Each row is a point on a landscape with many valleys, with its height.
A ball rolls from a point to the lowest of its 4 nearest points, and stops where none of them is lower. Distance is the straight distance between rows; heights are no part of it.
z62 h=234: 134  134  107  107  166  142  102  95  145  85  68  109  160  132  153  168  113  160  132  70
z681 h=442: 170  117  157  118  107  146  114  148  138  127  168  124  78  108  109  141  115  130  127  138
z989 h=511: 134  152  156  129  162  145  71  144  154  70  127  125  126  102  103  105  136  110  136  121
z949 h=402: 140  128  141  141  126  120  135  148  122  122  160  134  118  131  111  115  138  129  124  156
z985 h=298: 110  140  94  73  81  102  118  120  128  182  85  123  96  150  169  163  100  121  143  111
z937 h=619: 169  99  168  138  176  168  142  136  159  78  178  142  116  95  81  118  163  141  132  148
z198 h=201: 93  155  159  125  181  120  64  119  135  89  70  120  166  105  146  114  127  119  148  112
z773 h=254: 157  132  94  91  132  133  123  91  138  105  93  104  130  141  152  184  96  172  117  52
z428 h=589: 154  150  136  114  159  144  75  130  170  73  126  123  123  113  110  126  130  141  138  81
z519 h=308: 108  121  71  133  95  100  169  101  102  218  94  146  159  120  145  121  132  105  118  144
z129 h=496: 157  125  145  129  166  145  134  130  154  78  155  133  130  125  108  113  147  158  134  110
z211 h=223: 115  125  109  148  171  142  148  91  124  91  97  128  182  132  131  118  147  156  134  105
z734 h=608: 169  127  171  116  120  160  78  142  162  111  154  123  75  98  95  128  118  110  131  130
z120 h=237: 115  125  90  149  118  125  171  91  115  147  102  131  164  139  150  128  139  142  116  112
z865 h=307: 94  138  114  105  108  103  128  115  117  167  93  128  130  141  155  134  117  120  132  131
z242 h=385: 180  99  128  117  172  160  191  115  151  84  173  136  136  136  103  124  149  190  126  101
z332 h=582: 167  149  157  110  159  162  58  137  193  80  128  117  102  99  92  116  124  114  123  93
z875 h=220: 110  128  115  137  165  140  134  79  126  114  76  120  188  126  156  139  132  152  132  93
z906 h=485: 154  131  163  117  108  140  89  153  136  132  162  121  84  113  110  125  109  104  128  149
z898 h=278: 173  126  105  107  162  147  140  107  161  78  126  123  133  144  123  141  125  185  119  71
z485 h=239: 96  120  88  139  121  112  154  92  117  192  81  135  186  110  166  132  138  111  127  125
z90 h=175: 94  124  116  166  128  89  148  172  85  171  141  134  130  130  104  91  140  80  102  189
z958 h=522: 135  135  134  114  93  118  112  141  129  132  153  128  103  135  122  136  116  128  134  134
z338 h=196: 104  132  126  155  176  134  123  95  120  88  86  133  186  126  135  113  146  137  139  120
z126 h=242: 88  144  112  87  92  94  112  130  112  185  88  126  106  137  153  138  117  95  141  149
z206 h=142: 75  148  117  98  105  94  99  156  109  187  83  132  106  126  153  120  111  60  139  181
z849 h=664: 177  105  176  131  174  195  126  137  169  83  164  129  87  75  66  113  157  124  130  140
z707 h=600: 177  131  160  102  99  158  74  146  151  133  161  117  59  108  109  139  97  104  138  134
z701 h=378: 138  137  129  119  120  123  119  132  129  112  133  128  119  144  127  129  127  141  137  114
z881 h=166: 133  108  130  164  147  130  167  132  118  111  160  144  147  144  113  100  156  147  118  150
z328 h=235: 145  140  113  101  121  126  116  108  139  110  116  115  123  144  138  153  108  157  127  83
z166 h=371: 100  154  167  136  131  120  67  158  115  90  120  124  116  107  122  99  120  70  139  151
z227 h=206: 118  139  103  89  110  112  117  89  131  143  84  109  126  142  167  180  95  142  134  76
z953 h=168: 114  142  121  101  133  113  100  99  132  122  83  110  137  130  161  160  107  142  143  82
z867 h=207: 112  141  136  114  163  125  93  101  132  95  82  122  159  123  145  146  119  142  148  87
z282 h=659: 164  125  157  110  84  156  102  154  137  160  172  110  52  110  116  156  99  109  126  151
z874 h=122: 94  134  134  151  116  95  119  184  96  156  148  122  113  128  110  103  122  65  120  194
z191 h=418: 149  118  121  117  86  119  158  151  117  164  166  134  95  151  121  139  118  138  114  141
z765 h=463: 152  118  170  150  133  150  105  163  134  108  171  127  92  100  103  118  132  103  129  168
z117 h=403: 164  95  155  143  135  164  173  156  130  122  192  141  101  100  95  143  151  149  124  162
z717 h=261: 93  151  136  121  98  113  98  180  113  161  134  121  93  134  124  116  107  67  133  182
z525 h=335: 115  122  89  121  92  100  157  131  107  201  120  143  129  150  134  128  129  120  113  146
z690 h=274: 126  122  98  134  146  145  159  90  127  114  110  127  180  141  142  128  135  168  127  90
z911 h=396: 134  135  161  155  149  130  113  156  129  93  156  134  123  117  105  105  145  107  131  153
z747 h=466: 157  125  93  97  107  124  160  102  133  131  134  124  113  157  148  159  107  179  118  72
z916 h=614: 135  100  173  164  134  143  139  174  117  125  179  130  92  105  99  119  143  101  116  186
z487 h=211: 80  143  136  135  113  94  114  159  99  146  110  125  127  127  126  105  127  79  128  167
z303 h=347: 96  129  116  146  119  106  133  128  107  151  107  129  152  138  135  110  147  122  120  141
z440 h=493: 137  131  128  120  98  113  137  139  120  140  140  131  117  144  126  133  126  141  127  128
z477 h=324: 119  117  101  159  138  138  181  88  119  125  129  144  181  154  125  108  150  155  112  122
z483 h=226: 125  110  122  157  116  99  161  169  105  174  164  138  114  134  108  109  135  111  100  180
z348 h=484: 129  150  151  109  83  141  73  171  129  160  159  109  56  119  121  129  86  69  136  176
z757 h=407: 151  126  72  93  70  110  180  106  123  179  130  126  101  164  161  164  101  158  110  88
z375 h=44: 143  108  152  152  145  146  160  148  128  101  176  137  122  126  105  113  158  146  126  153
z909 h=295: 105  152  149  113  133  126  64  139  130  98  99  120  127  109  138  119  118  98  148  126
z753 h=272: 111  118  110  166  155  133  170  97  110  116  130  146  186  143  123  99  165  141  120  134
z354 h=267: 165  140  108  86  143  134  89  114  166  82  120  114  112  125  129  163  113  167  122  54
z938 h=356: 149  115  91  119  91  122  176  119  120  166  142  130  124  155  138  141  124  158  111  104
z978 h=256: 84  160  139  98  104  103  79  160  116  147  105  119  102  123  147  117  108  71  152  156
z598 h=284: 98  139  148  151  169  119  105  135  123  81  116  134  159  124  118  91  150  110  140  144
z772 h=287: 140  136  102  77  78  113  110  136  139  162  131  115  79  154  148  171  97  126  133  98
z957 h=405: 115  125  125  134  102  108  143  147  110  158  144  130  121  139  123  125  131  126  119  156
z269 h=273: 157  110  127  127  106  128  181  139  126  136  169  133  110  144  122  140  128  164  121  124
z405 h=303: 119  128  125  150  143  128  147  118  115  110  134  138  152  146  122  103  147  153  126  127
z659 h=406: 133  119  100  140  96  110  170  123  114  165  145  136  136  154  130  123  136  148  105  129
z549 h=301: 83  141  141  157  143  115  120  123  109  112  102  136  165  123  131  99  146  109  138  142
z644 h=546: 170  141  146  107  121  145  71  134  166  95  149  117  97  107  106  133  118  125  135  103
z821 h=170: 100  126  116  136  154  121  127  80  134  163  65  119  188  118  186  152  115  125  137  98
z576 h=236: 106  128  101  155  143  136  152  83  124  132  89  130  191  133  150  122  136  139  128  109
z829 h=549: 126  147  146  111  98  122  86  156  128  135  141  119  97  129  128  125  104  98  140  149
z73 h=225: 115  115  72  122  88  108  168  98  119  204  94  132  153  138  154  148  123  127  116  120
z398 h=198: 94  124  110  144  133  117  142  94  117  156  73  134  179  123  162  128  132  123  131  122
z895 h=148: 99  147  128  108  138  108  114  95  128  162  60  114  160  125  185  159  105  120  146  105
z509 h=410: 136  129  107  107  94  118  147  123  128  139  137  123  115  151  142  141  115  152  124  114
z294 h=205: 89  130  137  166  135  106  137  157  99  131  124  137  137  132  110  94  145  91  122  174
z606 h=492: 127  140  158  136  144  136  98  137  138  87  141  135  128  119  113  112  139  126  144  129
z121 h=657: 178  113  166  123  134  165  106  142  156  102  170  125  81  98  94  141  132  135  126  129
z188 h=306: 100  125  135  168  179  129  141  118  117  79  126  139  167  133  115  85  157  130  137  137
z247 h=249: 138  142  96  83  90  115  125  106  135  153  119  119  100  156  155  169  106  144  136  88
z595 h=231: 83  152  154  113  150  105  79  133  123  111  70  122  150  109  157  122  114  90  154  132
z259 h=311: 128  117  116  147  105  116  165  145  103  163  159  138  127  141  110  111  141  141  99  153
z776 h=333: 146  119  90  131  166  156  179  78  136  100  114  132  178  147  132  138  125  185  120  80
z26 h=190: 109  127  97  117  121  118  134  86  129  167  77  115  154  129  174  165  119  132  136  97
z30 h=459: 142  143  140  96  82  127  84  150  140  140  148  123  82  128  130  145  99  109  141  126
z799 h=462: 132  135  160  151  171  143  96  149  137  64  149  132  138  110  95  92  145  110  139  147
z358 h=449: 127  136  143  125  98  123  106  166  119  158  169  123  87  130  119  127  110  93  128  165
z379 h=250: 154  136  101  88  174  145  104  104  171  69  88  102  142  130  123  167  118  175  117  53
z843 h=363: 109  153  129  81  75  115  88  151  125  166  136  119  77  140  144  138  94  92  148  148
z420 h=350: 150  105  126  145  144  133  177  120  129  105  157  143  139  151  119  117  148  171  120  122
z205 h=181: 92  138  140  137  180  126  108  102  121  90  74  121  185  116  153  126  135  133  142  111
z195 h=92: 119  124  83  119  94  117  160  95  118  167  102  131  145  147  150  146  123  152  116  100
z870 h=233: 90  112  121  186  150  119  166  129  99  116  127  141  167  141  110  83  160  110  119  161
z972 h=130: 152  114  163  143  122  153  111  155  132  131  171  123  79  103  105  136  119  101  125  161
z312 h=372: 92  127  98  139  103  97  150  131  96  188  111  136  142  136  125  109  138  108  116  163
z789 h=456: 108  128  163  172  150  120  110  174  113  90  143  130  130  115  103  83  142  81  132  175
z210 h=297: 148  146  126  90  103  125  88  124  148  114  126  113  95  138  135  150  104  138  136  89
z738 h=317: 111  131  87  95  86  105  141  96  130  209  79  123  128  138  175  164  112  119  133  115
z287 h=468: 97  110  164  196  170  118  139  171  113  83  157  140  141  120  94  80  160  88  121  183
z81 h=268: 89  149  143  129  134  112  104  131  115  116  90  127  151  120  144  113  127  114  148  129
z965 h=483: 169  112  104  120  139  147  188  100  133  107  150  137  134  154  131  134  131  187  115  86
z561 h=341: 153  126  113  92  75  117  147  138  132  163  154  124  89  154  144  158  103  149  124  114
z258 h=247: 115  144  144  138  165  131  87  127  129  81  103  125  160  120  119  109  133  129  146  119
z971 h=167: 94  141  145  126  170  117  103  95  129  135  53  115  177  111  174  143  116  124  143  105
z489 h=279: 109  108  78  167  122  128  183  90  107  167  110  144  190  133  135  121  146  129  113  124
z351 h=304: 91  142  112  88  105  99  117  109  131  187  66  125  125  125  180  153  105  101  147  125
z452 h=515: 153  115  171  144  155  155  107  148  154  83  160  136  113  97  92  104  147  115  136  145
z350 h=417: 113  145  170  137  140  123  78  155  127  86  129  127  122  118  111  91  132  87  140  148
z640 h=41: 157  99  118  135  92  122  201  141  114  168  174  147  110  142  124  141  134  162  95  140
z264 h=401: 175  117  135  116  135  148  135  129  143  96  167  133  111  127  116  137  133  170  128  105
z832 h=413: 150  92  164  152  127  174  145  162  115  139  186  127  65  85  86  154  134  125  121  178
z566 h=388: 150  104  97  139  115  134  197  109  121  138  152  141  139  162  135  129  133  174  107  112
z593 h=588: 168  128  166  130  157  163  95  138  163  86  159  135  100  99  83  110  140  123  123  129
z347 h=409: 149  125  123  135  159  140  157  113  133  89  149  133  149  148  122  113  146  173  123  111
z422 h=318: 116  122  155  163  166  125  133  147  124  78  151  141  151  126  98  80  155  112  127  154
z146 h=408: 161  100  154  137  112  157  166  160  119  147  188  130  89  106  103  157  147  147  110  168
z167 h=232: 89  118  103  166  135  123  161  99  111  148  100  142  197  126  140  108  159  120  120  134
z271 h=441: 137  142  148  124  135  132  78  145  142  87  130  125  120  123  116  116  119  122  138  119
z175 h=319: 172  114  121  114  165  154  152  117  155  81  152  138  132  140  113  134  133  185  125  92
z545 h=253: 145  116  79  133  111  132  184  98  123  146  121  131  156  155  148  140  127  167  105  98
z482 h=524: 160  120  138  111  85  132  118  146  135  150  172  127  84  135  126  151  114  134  131  133
z515 h=151: 160  109  170  136  112  160  132  155  131  142  182  126  72  102  96  148  129  121  121  162
z922 h=238: 82  142  116  115  106  93  120  124  109  183  76  130  137  125  161  124  126  86  140  150
z689 h=340: 137  113  140  142  100  123  140  175  116  180  181  126  74  115  108  142  124  106  116  185
z331 h=314: 113  139  127  135  143  122  117  113  127  107  109  127  154  134  135  123  136  145  138  112
z646 h=258: 96  118  109  172  169  140  163  73  120  116  90  136  212  122  147  113  152  132  124  123

Call two points neighbours if one is among the 4 nearest of the other. Go from one point of each pair to the other, from neighbour to neighbour, staying as low as possible. Name the highest point that can't be avoided.
z375, z972 -> z689
z640, z195 -> z259
z895, z206 -> z753
z874, z375 -> z870

For each start below, name the point where the ball stops.
z242 -> z895
z264 -> z895
z287 -> z874
z659 -> z874
z81 -> z895
z312 -> z195
z957 -> z874
z772 -> z895
z347 -> z375
z829 -> z874
